A landscape with many valleys, sampled at points; each row gives a point and its height.
From any point a ball takes the steepest step (drop divided by distance) to one of its 2 nearest points. It stops when none of these is lower. Distance is the straight distance between rows; heights are no part of it.
foz: 107 124 100 108 113 78 104 116 103 107 93 88 109 110 115 116 105 112 86
 99 99 124 98 87 88 115 93 105 98 109 96 82 124 130 116 105 106 109 109
 118 90 112 98 111  height 17.5
Nebiv: 107 106 93 66 110 113 92 86 89 127 100 111 123 97 130 102 116 82 99 132
 97 106 126 91 98 118 102 83 145 101 84 122 109 90 91 97 97 96 103 112
 109 100 101 84  height 27.8
sofep: 101 68 106 112 70 104 84 86 117 85 132 125 92 86 89 78 88 93 98 82 100
 87 112 116 104 90 100 91 114 81 114 88 100 55 99 73 63 94 84 84 83 95
 114 81  height 18.1
voloz: 85 102 95 125 76 90 98 110 76 87 106 109 110 85 104 122 89 71 97 106 116
 106 111 60 98 118 111 106 108 100 77 82 133 99 88 91 105 81 81 104 98
 117 114 77  height 49.3
Kogiz: 103 79 126 130 80 113 96 85 125 88 118 120 78 71 82 71 98 97 95 83 86 82
 112 119 115 78 106 98 101 98 104 90 85 65 121 82 85 101 99 90 84 109
 108 93  height 21.3
fepo: 84 102 88 115 107 105 114 126 74 91 102 83 86 100 96 118 82 104 102 93
 99 105 97 105 88 92 104 85 95 86 90 105 100 112 84 115 108 117 87 77
 104 128 87 123  height 49.9
Movev: 83 103 83 85 99 93 86 109 70 100 103 109 100 100 111 130 99 89 107 114
 86 103 93 90 91 131 89 88 126 114 94 93 116 88 54 118 109 100 102 104
 128 69 109 99  height 24.7
suz: 99 90 109 132 100 89 107 115 92 81 106 96 71 105 73 73 93 82 109 93 95
 90 109 109 99 79 108 111 83 104 101 96 97 86 105 94 86 103 95 85 96 127
 101 103  height 28.8
gib: 95 97 122 84 93 132 98 86 125 118 68 110 112 78 85 58 89 114 85 88 90
 105 95 124 115 93 107 65 75 112 110 127 83 94 137 87 78 96 108 78 77
 104 108 109  height 37.1
Miveb: 90 107 102 98 91 95 106 104 77 115 106 85 110 100 80 81 78 71 123 106
 102 88 94 110 78 87 110 98 98 81 100 118 95 100 89 77 98 88 83 89 97
 127 101 101  height 20.9
mizaz: 117 102 114 104 90 82 115 94 124 72 78 113 104 92 102 104 118 80 95 97
 102 106 96 94 93 100 114 117 80 99 104 93 99 119 113 111 121 62 121 119
 104 77 99 82  height 33.3
demud: 112 103 97 93 120 101 118 94 119 125 101 75 112 134 97 85 93 95 115 96
 134 106 89 94 99 82 114 116 72 73 108 116 94 117 145 99 93 105 91 92
 104 126 83 101  height 24.4
fali: 86 102 102 104 84 104 92 82 104 74 109 108 65 92 90 127 115 81 97 92 76
 99 101 107 100 107 104 96 92 104 95 83 116 95 89 138 103 103 98 86 122
 80 113 56  height 59.1
Lagot: 120 104 109 103 119 97 118 97 134 105 92 86 79 117 83 90 114 136 106 88
 107 101 98 117 107 79 94 91 70 100 125 104 93 118 150 113 105 116 110
 92 95 98 81 109  height 17.8
lufet: 67 93 70 119 91 118 96 106 70 119 108 100 129 133 120 135 98 109 93 100
 122 85 90 95 101 103 80 105 80 108 93 84 77 89 78 101 86 90 93 105 98
 96 81 123  height 50.0
kimim: 111 87 104 90 102 98 102 99 105 115 101 117 115 124 127 85 101 112 82
 107 107 97 118 103 99 99 97 94 125 112 103 117 97 86 111 85 71 109 111
 121 90 119 102 117  height 35.9
fune: 74 119 94 96 103 104 99 112 72 128 106 88 78 103 98 81 81 97 123 126 87
 109 111 120 111 84 99 85 106 92 93 99 106 108 104 82 94 122 88 79 90
 144 90 132  height 37.4
pum: 78 93 89 130 88 119 87 112 79 84 88 99 98 91 101 116 80 89 79 106 82 105
 103 82 91 106 103 74 100 114 93 96 134 95 97 106 71 101 92 101 106 120
 115 86  height 55.2
fam: 86 95 101 122 58 80 106 81 108 74 117 129 82 89 86 115 119 62 102 88 96
 91 97 100 97 95 91 81 82 105 122 94 105 93 93 104 125 98 108 107 126 66
 108 82  height 60.6
maka: 79 114 96 73 112 123 113 94 91 111 80 101 106 95 107 112 135 111 80 123
 85 128 115 103 106 102 93 93 91 125 95 87 110 129 119 106 117 103 108
 103 112 98 84 90  height 36.2
Vozul: 99 113 104 104 108 103 133 117 106 94 118 85 79 91 85 112 98 97 125 71
 69 111 96 127 89 89 94 90 102 93 92 98 81 112 92 128 114 121 107 88 107
 112 103 93  height 31.2
Kovo: 105 77 96 91 84 85 76 85 76 108 106 101 127 128 112 80 102 100 116 110
 97 75 113 110 97 108 87 117 128 101 103 97 100 81 79 90 73 90 107 116
 95 88 101 114  height 31.5
buka: 95 75 93 100 86 112 79 78 104 88 119 118 74 96 100 111 108 93 104 92 81
 94 107 104 115 111 98 99 98 109 105 87 116 80 93 117 85 100 100 95 125
 77 118 70  height 57.8
lilin: 91 104 92 119 97 89 131 112 108 98 109 80 86 112 84 110 99 96 120 55 99
 104 88 105 96 89 85 113 85 93 86 80 86 128 108 130 106 118 98 94 114
 116 95 94  height 34.1
poga: 73 106 73 112 104 100 83 105 80 127 132 85 103 113 109 111 82 97 107 103
 114 116 103 100 105 99 105 98 104 74 90 75 117 76 98 84 96 120 93 98
 106 110 101 117  height 62.4
safi: 103 104 88 87 113 70 87 108 81 115 113 80 116 116 95 103 92 102 118 112
 122 92 77 85 89 110 91 111 114 87 102 96 96 107 81 87 116 111 90 111
 110 85 99 125  height 28.5
navap: 117 98 122 119 107 108 111 114 127 100 94 90 89 97 76 79 79 124 106 70
 86 79 81 125 97 91 97 100 83 105 102 117 79 95 113 123 99 98 112 78 75
 108 103 95  height 35.6
gukop: 91 93 72 98 86 107 72 95 64 100 91 84 105 81 87 108 101 78 114 117 100
 85 88 78 105 118 104 111 107 90 83 88 108 97 68 84 106 86 83 94 111 88
 112 79  height 40.0
Febaz: 121 88 97 89 103 105 84 76 152 111 121 128 91 94 129 107 114 101 77 109
 129 91 115 73 128 101 124 99 121 84 89 109 109 68 121 93 67 96 87 108
 104 97 103 68  height 43.9
Taf: 113 89 101 106 95 98 102 87 88 93 94 108 123 106 126 106 109 95 87 110
 125 105 121 90 107 109 104 128 108 98 91 77 97 88 96 87 105 77 107 113
 88 98 77 117  height 39.4
Vimi: 140 105 126 83 115 84 100 100 133 92 66 96 78 84 95 76 110 100 87 114 83
 98 86 100 94 88 127 113 103 100 96 131 108 124 111 97 109 85 105 91 81
 95 108 100  height 28.9
tuvo: 124 90 109 111 115 108 69 108 112 112 106 83 78 114 94 95 72 140 94 93
 102 78 85 118 118 100 85 96 93 100 113 94 102 92 104 132 92 112 111 94
 76 85 97 119  height 55.8
vifug: 105 115 115 96 87 64 108 124 103 71 106 105 80 75 76 109 96 63 129 87 92
 94 88 88 75 102 109 100 103 96 97 117 105 120 62 108 132 90 85 95 118
 84 115 93  height 25.2
dif: 105 100 99 82 108 92 120 99 95 88 104 127 90 99 98 98 103 68 126 121 115
 104 122 82 94 89 112 76 115 101 102 140 100 100 106 75 89 95 80 85 135
 120 98 80  height 40.9
nira: 103 105 113 122 99 78 113 113 102 81 104 101 89 83 74 91 107 82 111 86
 84 97 74 105 77 90 100 98 94 101 110 111 91 108 91 91 128 98 98 95 97
 87 107 94  height 27.0
kelaf: 104 90 97 90 126 103 111 111 97 97 90 84 111 107 93 102 114 113 100 94
 131 102 100 78 107 96 94 127 98 95 98 85 82 123 95 90 108 109 88 109 99
 103 83 109  height 11.0
vuta: 76 96 97 113 79 105 107 113 74 81 88 111 104 83 105 127 89 77 76 107 87
 112 110 81 83 111 110 84 98 107 78 97 130 106 82 112 97 76 92 91 104
 115 105 87  height 52.4
nanuz: 115 73 94 105 91 93 84 83 112 84 112 109 85 105 94 83 97 79 118 103 130
 80 100 91 117 85 112 113 101 82 115 105 99 80 95 79 92 93 86 99 116 85
 115 80  height 30.2
Komek: 65 122 104 101 95 114 126 103 103 95 94 115 97 97 113 112 127 106 85 101
 81 130 112 116 102 92 90 86 82 129 121 91 85 119 118 97 111 109 115 94
 99 95 93 97  height 30.8
por: 81 102 90 108 79 104 100 111 82 90 88 85 114 78 97 95 100 78 97 99 100
 108 105 87 106 118 94 117 121 103 65 83 112 98 91 90 97 93 77 103 84
 138 113 68  height 46.2
rel: 110 99 92 103 130 111 81 101 100 116 95 75 89 110 102 111 84 136 88 96
 99 101 90 90 112 101 92 103 95 98 106 101 110 109 99 120 98 118 94 100
 84 103 89 123  height 57.1
sovu: 120 84 126 129 98 85 109 118 104 69 90 114 68 106 90 78 96 104 102 83 80
 79 109 120 105 86 98 116 103 106 94 88 100 86 102 115 83 97 112 95 86
 123 103 109  height 32.4
boga: 83 91 86 95 77 124 100 103 83 105 99 87 144 102 103 120 88 96 92 88 94
 86 85 106 85 108 89 84 102 97 99 107 93 93 70 100 102 81 100 101 95 80
 102 87  height 43.0
Todop: 93 78 94 92 75 104 88 88 72 114 89 115 145 126 134 90 108 108 107 101
 105 77 110 116 100 103 80 116 108 113 108 98 84 98 76 90 72 83 115 123
 99 86 93 109  height 37.6
vuli: 107 131 95 112 118 97 116 109 117 125 98 83 84 122 101 101 106 142 112
 94 93 119 86 127 108 80 89 89 76 108 115 87 97 127 134 112 117 113 105
 94 73 115 75 126  height 19.4
nizov: 123 82 105 104 105 116 70 86 113 106 103 91 95 100 95 91 92 120 105 92
 110 78 89 112 122 95 97 115 95 101 112 92 90 83 108 112 90 99 106 92 94
 76 97 104  height 54.8
Kizuf: 118 95 128 100 91 95 113 95 121 66 87 147 88 101 118 85 118 115 80 98 91
 97 132 115 107 89 97 88 96 125 121 105 95 88 122 104 74 101 114 109 118
 97 97 100  height 28.0
Vomiv: 103 96 103 99 87 93 113 94 108 96 125 112 123 113 108 99 101 82 120 81
 98 111 106 117 88 91 100 101 99 100 118 110 91 92 108 93 98 90 112 107
 108 93 103 90  height 20.1
Lugop: 83 106 104 99 71 86 108 84 115 75 128 132 79 89 95 122 111 61 102 101 91
 102 102 92 90 101 109 79 88 107 113 93 112 99 96 131 108 96 100 109 126
 77 109 58  height 60.0
saze: 103 118 120 77 116 84 113 119 93 91 82 79 85 62 84 90 113 104 99 102 71
 105 95 94 96 105 87 119 126 106 80 95 102 121 85 109 133 115 90 107 90
 111 113 91  height 54.9
sonuv: 129 107 96 101 104 97 87 99 118 102 133 101 102 92 117 103 89 110 83 86
 102 103 98 99 100 109 115 106 113 79 87 95 123 74 108 101 91 104 100
 111 82 97 108 103  height 40.8
nofe: 112 99 88 98 132 119 66 95 98 106 97 77 73 97 94 118 82 137 86 121 99 98
 85 84 104 106 102 75 101 102 107 116 117 87 95 116 109 121 98 84 104 77
 95 117  height 58.5
Tezu: 86 100 90 102 108 113 112 102 99 105 73 99 98 112 92 99 103 114 92 111
 104 115 96 95 102 90 101 80 80 117 110 123 103 114 121 93 91 112 93 91
 111 113 96 98  height 35.7
zuvi: 127 74 104 102 83 92 84 84 93 92 86 106 124 95 115 83 106 97 87 112 145
 87 111 78 111 121 103 135 116 89 88 86 94 82 87 76 103 70 96 123 79 86
 98 112  height 36.3
gare: 113 85 100 93 126 114 106 102 98 102 81 98 107 122 107 98 95 121 86 108
 142 97 110 85 106 89 107 106 87 97 111 113 75 102 112 82 97 106 86 102
 93 111 71 128  height 17.7
Suvat: 103 108 100 71 112 117 87 79 108 123 70 103 100 94 106 101 131 112 76
 132 87 119 113 87 104 110 97 101 99 120 98 104 131 122 120 102 105 98
 112 106 110 85 85 79  height 38.1
vum: 76 109 90 93 92 117 78 89 91 151 93 82 131 101 111 90 102 105 84 119 106
 113 104 98 111 109 88 89 117 102 90 97 103 90 111 69 78 108 98 109 85
 117 107 104  height 68.3
Gikaz: 86 109 79 113 118 98 86 114 83 119 118 67 94 114 103 119 76 126 99 99
 113 109 88 90 110 107 83 107 103 82 91 67 108 102 96 109 90 125 89 99
 88 109 96 129  height 59.2
Nizo: 117 69 97 89 128 120 84 94 91 100 87 93 92 114 87 86 94 115 107 122 131
 74 107 83 113 86 100 102 93 98 106 126 80 82 82 80 87 101 93 101 106 95
 86 126  height 23.0
tiz: 133 97 110 97 98 79 129 93 131 91 81 107 119 92 98 94 118 87 111 81 109
 113 99 99 88 92 111 134 80 82 93 89 78 124 122 93 129 72 119 104 94 92
 91 92  height 31.4
fofek: 107 105 88 96 120 95 114 89 101 95 119 131 86 98 97 114 95 68 122 121
 134 98 111 59 107 99 120 86 105 90 107 124 109 105 104 92 113 105 71
 104 132 95 95 92  height 43.1
sanaf: 73 95 80 100 88 105 94 100 75 121 95 109 137 142 137 122 114 118 107 100
 106 90 106 121 110 103 83 115 97 116 102 84 76 104 87 100 81 85 103 110
 93 108 80 124  height 45.8
Felit: 96 81 100 115 91 100 74 88 112 67 107 97 66 100 84 86 102 79 117 105 113
 68 84 91 121 94 103 112 96 96 106 105 102 89 87 87 83 89 82 81 114 95
 121 61  height 28.3
Gudab: 86 97 106 93 78 102 102 91 87 101 118 96 121 105 94 85 94 72 122 98 84
 97 99 124 79 85 98 87 112 89 112 116 94 90 96 82 98 93 108 98 96 101
 107 96  height 14.6
zinu: 120 92 99 90 106 76 118 96 129 102 91 90 120 116 93 81 106 86 116 91 124
 113 96 90 101 89 121 136 85 82 91 101 92 119 135 91 108 90 97 97 105
 118 96 81  height 28.2
vig: 91 104 109 112 92 109 122 106 116 71 107 94 76 77 66 107 98 78 106 68 80
 98 101 108 86 89 108 92 83 89 98 106 82 109 94 117 113 101 91 89 107
 102 113 74  height 28.7
Pim: 127 107 115 94 120 103 104 103 116 98 63 89 74 94 90 85 109 121 91 107
 68 104 95 111 104 92 103 103 87 116 106 114 110 134 125 122 113 91 121
 90 90 96 93 108  height 31.1
Ruvef: 81 113 89 103 105 90 109 129 74 94 104 80 97 85 91 119 82 97 107 87 102
 104 88 89 88 103 102 95 100 85 87 96 100 115 66 112 125 114 82 89 113
 94 103 110  height 52.3
tonef: 128 99 111 85 118 85 99 106 117 87 89 93 87 98 94 82 89 93 108 113 107
 86 85 87 84 95 117 92 104 102 111 143 106 109 97 88 107 92 100 94 108
 94 110 94  height 27.6
gud: 79 120 104 101 99 92 96 112 71 119 106 76 95 86 79 78 79 77 126 111 91
 104 97 110 89 86 109 97 118 78 83 109 112 108 93 78 103 114 84 77 106
 138 106 107  height 27.4
dig: 107 96 90 89 108 90 118 107 110 94 109 83 119 96 86 109 108 92 104 75
 131 102 91 80 98 106 93 128 78 78 98 83 75 121 99 109 132 94 87 106 109
 87 93 91  height 4.8
kubo: 105 117 108 126 100 75 121 118 113 99 96 95 106 92 102 104 104 109 92 80
 80 123 92 97 81 97 90 125 110 97 79 67 103 119 110 113 116 102 111 112
 76 109 104 111  height 9.0
mutav: 68 113 106 122 92 97 117 119 80 106 68 103 106 134 98 76 98 103 93 104
 108 112 77 115 90 87 92 100 76 109 97 96 90 99 120 80 89 97 104 97 74
 132 98 131  height 64.9
fegab: 89 84 108 118 97 93 82 93 89 89 108 89 66 92 68 78 97 79 118 96 90 78 91
 110 118 85 100 118 99 97 101 93 96 81 96 85 90 105 84 89 102 120 112 90  height 25.4
papo: 79 113 112 120 93 100 99 118 85 111 66 106 104 123 97 72 96 113 86 108
 79 100 85 123 108 97 81 88 77 139 112 99 101 109 112 95 73 109 118 99
 71 123 111 123  height 62.6
Mis: 97 120 109 96 102 88 109 132 83 86 96 84 101 76 90 95 95 97 104 90 92
 103 94 77 87 109 102 117 120 99 84 100 105 110 70 88 124 110 84 109 94
 119 113 102  height 53.9
pivul: 109 92 102 92 106 109 106 95 120 112 100 126 111 119 111 100 107 109 93
 104 104 98 106 96 106 105 95 87 111 126 114 136 107 89 123 100 61 110
 106 109 111 119 104 81  height 33.2
bavib: 105 104 83 81 101 72 64 100 84 107 113 113 90 96 116 112 105 99 112 122
 102 104 92 85 97 132 87 101 127 107 99 88 131 79 70 98 109 108 110 118
 117 63 118 105  height 16.8
Sif: 120 88 109 87 110 109 76 91 106 97 88 96 101 101 80 73 81 100 100 121
 111 70 86 86 103 95 104 95 100 104 113 145 99 89 76 86 83 88 97 87 105
 86 106 108  height 26.1
namig: 109 109 87 76 125 118 79 77 108 134 92 114 108 105 123 105 115 109 82
 139 100 109 108 85 93 102 104 78 122 106 101 118 121 98 112 99 93 99
 117 116 117 85 87 102  height 33.4
Tatu: 121 83 114 97 105 95 86 95 114 104 121 109 99 109 120 85 96 118 82 99
 100 96 126 103 116 109 110 96 129 98 98 99 108 73 99 103 75 110 104 112
 86 105 101 118  height 38.3
Mep: 129 84 109 88 85 98 73 78 122 100 91 119 122 84 128 83 99 107 82 107 124
 82 105 87 106 116 112 122 102 93 96 104 103 84 87 85 90 71 101 114 92
 69 101 90  height 33.9
teno: 99 107 102 67 112 109 121 100 101 127 94 78 105 93 107 79 115 102 100
 110 83 122 124 117 115 96 102 97 124 94 84 98 84 118 109 103 104 114
 105 90 77 142 94 114  height 27.5
lepur: 107 85 88 100 101 91 73 84 82 99 107 125 94 112 110 95 96 107 106 124
 103 85 103 89 100 114 95 101 125 103 103 104 112 69 68 85 88 101 99 117
 113 73 110 103  height 24.2
limat: 97 138 115 105 93 72 124 116 99 96 107 96 94 80 99 108 114 85 115 92 79
 126 102 107 65 95 99 107 110 88 80 90 100 122 103 106 137 109 111 104
 92 104 102 108  height 16.9
Ronen: 111 83 117 102 99 103 91 81 120 104 86 142 87 120 114 81 115 114 91 118
 103 95 121 108 126 90 91 86 103 136 124 114 101 90 132 99 54 116 110
 105 122 115 101 87  height 30.7
Musam: 114 99 101 62 119 128 119 94 123 125 89 87 114 104 108 94 98 113 79 107
 93 124 122 113 120 105 112 90 107 94 87 117 93 107 120 121 86 107 104
 88 87 130 91 103  height 32.3
noz: 81 119 78 103 100 119 74 95 70 132 114 86 90 98 119 106 92 107 96 131 73
 115 102 120 121 104 95 78 116 98 98 93 115 95 87 97 103 115 114 92 86
 105 104 135  height 73.0
sevug: 67 102 80 89 104 94 91 111 75 105 104 114 82 89 94 139 109 88 109 119 99
 97 102 75 103 123 89 89 108 108 85 89 108 97 59 124 114 122 85 97 145
 72 100 94  height 30.3
baki: 89 124 88 116 111 111 119 98 106 121 93 60 84 104 109 129 103 134 100 95
 90 121 90 118 106 93 99 86 69 100 103 78 97 138 121 123 132 99 100 91
 86 101 70 122  height 26.0
buven: 87 108 113 112 88 104 122 96 110 77 109 138 91 82 110 115 115 92 70 104
 86 116 119 104 84 92 99 79 79 122 120 94 102 93 108 112 111 94 114 107
 107 83 89 90  height 27.9
Gegib: 115 94 114 74 102 126 103 84 118 122 84 93 124 99 106 71 90 113 75 104
 94 104 105 120 118 97 119 79 94 104 106 133 85 97 128 94 79 100 109 90
 91 121 98 110  height 35.3
zugil: 93 110 79 107 107 119 96 89 98 108 116 88 98 99 100 127 103 106 101 88
 96 113 94 108 99 100 107 92 95 82 109 95 98 100 110 107 123 108 107 97
 112 73 92 93  height 51.2
lato: 76 114 90 121 112 106 125 101 104 106 80 86 88 107 102 117 108 125 89
 106 102 120 97 92 95 97 102 65 67 102 111 90 111 133 126 98 119 106 98
 97 100 105 83 113  height 31.3
vos: 99 103 84 105 111 91 94 86 92 95 116 95 78 96 97 115 107 95 108 118 109
 110 105 97 102 96 104 106 95 91 103 80 105 103 100 96 113 107 101 96
 122 89 89 113  height 48.2
nupi: 93 129 108 93 81 54 123 123 91 86 112 108 84 78 88 114 105 70 130 91 80
 106 110 100 76 105 108 112 116 86 86 90 105 128 70 111 135 109 100 108
 120 97 119 91  height 22.4
vug: 109 84 98 83 100 108 100 113 91 81 106 99 128 108 116 123 90 108 99 85
 93 86 97 100 95 121 95 104 114 95 101 104 89 85 58 120 90 83 104 101 94
 80 97 106  height 39.8
zito: 102 96 103 86 105 113 115 111 125 86 91 87 115 92 82 113 104 103 96 67
 110 92 87 86 103 104 97 117 84 95 96 108 71 126 100 113 109 104 85 96
 112 88 103 67  height 8.5
Valos: 68 104 76 91 99 114 82 99 70 103 97 85 85 83 83 119 99 81 105 114 96 98
 99 70 108 114 104 96 107 103 81 100 115 112 73 108 104 105 77 93 138 93
 110 70  height 35.5
gar: 114 95 129 100 101 122 99 109 128 109 71 98 101 75 74 58 82 122 88 69 80
 86 93 126 117 89 99 95 81 111 90 113 72 91 113 103 89 95 104 76 66 105
 115 97  height 36.6
lorem: 97 104 105 126 114 110 82 104 87 88 95 87 61 95 88 109 70 117 94 117 85
 93 86 103 89 98 102 70 91 111 110 117 121 88 90 119 98 115 101 90 101
 106 101 116  height 59.8
defe: 102 99 89 85 113 96 106 90 109 127 120 67 113 119 86 84 97 101 118 85
 118 96 95 114 108 86 105 124 99 66 95 94 85 109 118 95 105 118 90 99 94
 111 90 114  height 19.2
sur: 83 111 104 111 98 112 99 109 77 92 93 106 94 106 112 109 94 97 90 111 69
 111 107 103 93 107 93 79 114 130 105 101 121 96 102 98 83 111 115 100
 103 118 111 101  height 58.0
Sizam: 109 89 129 127 84 108 92 92 123 72 101 127 60 64 93 85 94 108 67 91 83
 96 115 112 115 89 109 94 93 109 110 89 108 70 113 91 88 91 108 89 92 96
 101 97  height 23.6
nata: 93 98 99 91 118 103 122 105 101 86 94 109 94 98 90 94 108 94 106 108 105
 117 114 94 101 92 102 82 99 108 105 123 93 102 112 88 100 110 93 90 120
 129 98 90  height 38.6
mot: 75 123 102 115 106 100 125 130 84 102 108 96 82 106 101 98 96 101 118
 101 84 117 104 125 100 77 99 80 103 102 101 92 95 117 103 90 108 120 92
 85 85 143 91 123  height 45.0
gav: 84 108 92 107 103 125 83 92 87 132 108 91 112 101 120 94 89 105 79 123
 89 114 103 116 107 99 105 76 97 102 104 97 106 86 120 74 79 106 116 100
 72 117 98 122  height 70.1
suzul: 110 87 113 106 112 100 116 94 127 105 88 106 91 135 82 97 101 135 109 88
 125 97 90 104 107 91 94 97 61 115 124 122 80 112 147 118 93 118 100 89
 118 104 87 85  height 14.4
naza: 121 91 116 99 101 80 102 85 132 79 92 124 100 94 110 100 121 103 89 92
 125 102 107 79 107 110 113 129 92 106 104 89 106 117 122 99 96 86 107
 115 104 81 93 83  height 35.4
Vazot: 100 117 110 94 95 93 117 105 105 96 118 103 135 105 116 114 104 97 101
 73 99 113 99 99 82 109 89 110 115 106 106 91 86 104 98 93 110 91 107
 124 88 88 99 94  height 24.6
Zufal: 99 103 89 95 121 98 113 90 92 97 118 115 94 92 102 120 114 78 116 120
 129 106 119 80 100 98 114 91 108 87 99 102 100 101 95 83 133 104 92 108
 132 78 83 105  height 45.3
suzo: 73 120 77 102 84 104 86 92 81 132 115 87 134 108 116 100 100 95 100 103
 107 117 103 109 85 106 91 109 120 92 86 85 106 89 109 69 104 110 98 111
 84 113 106 100  height 66.1
zupu: 110 90 107 110 107 101 109 112 124 84 90 105 104 115 87 108 95 117 99 73
 118 86 82 96 95 96 91 100 72 107 124 105 74 113 118 115 93 105 98 96
 110 93 98 82  height 11.3
Mopev: 118 107 109 70 94 97 87 86 108 95 94 107 116 72 111 90 101 92 87 112 106
 98 93 81 91 113 112 131 111 97 89 94 117 99 84 99 119 66 101 122 86 59
 112 89  height 31.6
tis: 101 96 70 87 103 86 93 103 79 111 116 100 127 123 111 125 101 101 116
 102 125 83 83 93 87 120 82 95 108 87 98 105 85 96 57 101 116 95 93 109
 122 67 97 125  height 32.6
Luni: 122 96 90 103 106 103 79 87 138 107 130 120 100 92 114 117 87 110 86 92
 124 97 100 75 104 111 113 95 110 82 92 101 110 67 116 94 84 93 89 113
 98 86 107 87  height 42.7
Gak: 106 107 114 100 114 100 113 113 104 101 107 88 80 106 89 89 93 112 115
 89 68 91 90 135 106 94 88 96 105 105 115 112 85 111 93 124 111 112 123
 92 89 107 99 110  height 33.7
Gares: 115 124 105 76 95 76 99 106 109 105 106 101 133 88 114 113 94 92 94 97
 107 115 94 81 70 117 97 117 123 90 88 107 116 101 92 102 121 77 103 127
 77 85 112 95  height 28.6
nonep: 74 115 104 121 77 99 103 111 76 105 75 104 103 110 98 94 106 94 90 100
 64 105 89 117 85 100 92 81 89 131 108 101 108 114 110 107 91 97 121 97
 94 115 123 95  height 60.4
noge: 125 88 106 105 80 91 106 93 100 75 105 110 114 100 114 111 111 77 104 97
 94 103 117 96 87 105 112 123 107 94 90 75 109 93 95 108 109 63 113 112
 96 85 95 95  height 36.4
nov: 103 99 96 112 104 101 91 96 108 97 126 85 104 110 88 112 96 117 112 69
 103 90 82 112 97 99 94 112 86 85 110 75 95 86 100 120 112 101 110 98 95
 78 98 108  height 53.4
nafek: 80 97 87 85 78 108 88 102 83 91 100 85 120 67 94 103 107 82 96 90 85 91
 85 90 102 125 97 121 115 96 76 90 106 98 74 95 97 90 83 106 99 100 130
 62  height 43.4
pinoz: 115 75 97 85 82 117 71 85 108 92 101 103 88 92 101 92 102 118 103 82 81
 72 105 125 129 109 88 113 100 115 105 90 95 86 93 131 78 109 115 97 108
 71 113 80  height 56.2
nis: 115 108 103 85 106 77 100 98 98 116 126 81 120 113 102 88 95 101 128 96
 123 99 98 103 91 98 95 125 122 69 95 95 87 96 93 88 119 109 100 106 98
 100 98 129  height 24.5
Taner: 108 86 92 100 93 84 100 110 75 87 102 92 129 116 104 117 100 95 113 83
 102 77 83 108 89 115 92 115 92 82 95 94 86 109 54 125 110 88 99 103 107
 89 94 118  height 36.8
bap: 94 109 94 58 108 105 96 86 90 121 99 84 115 104 120 100 113 97 104 124
 85 106 116 112 115 110 95 101 130 105 97 98 96 106 99 100 98 113 106
 101 100 118 86 104  height 19.9
lus: 79 83 74 116 80 127 97 104 77 103 102 88 137 114 96 121 82 107 92 90 114
 80 88 101 89 96 91 91 78 89 107 100 81 90 76 94 98 78 96 104 85 86 93
 118  height 46.1
Virek: 107 100 130 110 83 96 107 90 119 62 100 157 77 67 112 93 108 99 71 109
 98 97 119 103 100 90 101 89 90 124 120 95 108 75 107 99 90 81 119 114
 106 74 95 98  height 25.9
zom: 100 93 109 128 101 94 124 116 94 82 62 113 115 116 87 77 105 108 85 97
 125 116 96 97 100 92 108 101 73 105 95 95 89 87 128 67 93 92 98 96 68
 127 93 120  height 66.9

Call two points neighbours if one is among the 2 nearest of the other. Go from one point of each pair to the other, from neighbour to neighbour, staying as low as possible. Name the highest point that can't be avoided.
Gudab, bavib -> lufet
bap, Vozul -> gib
Gudab, defe -> Taf
fegab, Virek -> nanuz

For each start below, name the point where the ball stops.
Taf -> Gudab
mutav -> bavib
lus -> defe
nov -> dig
Luni -> Virek
lato -> dig
por -> bavib
Vimi -> dig
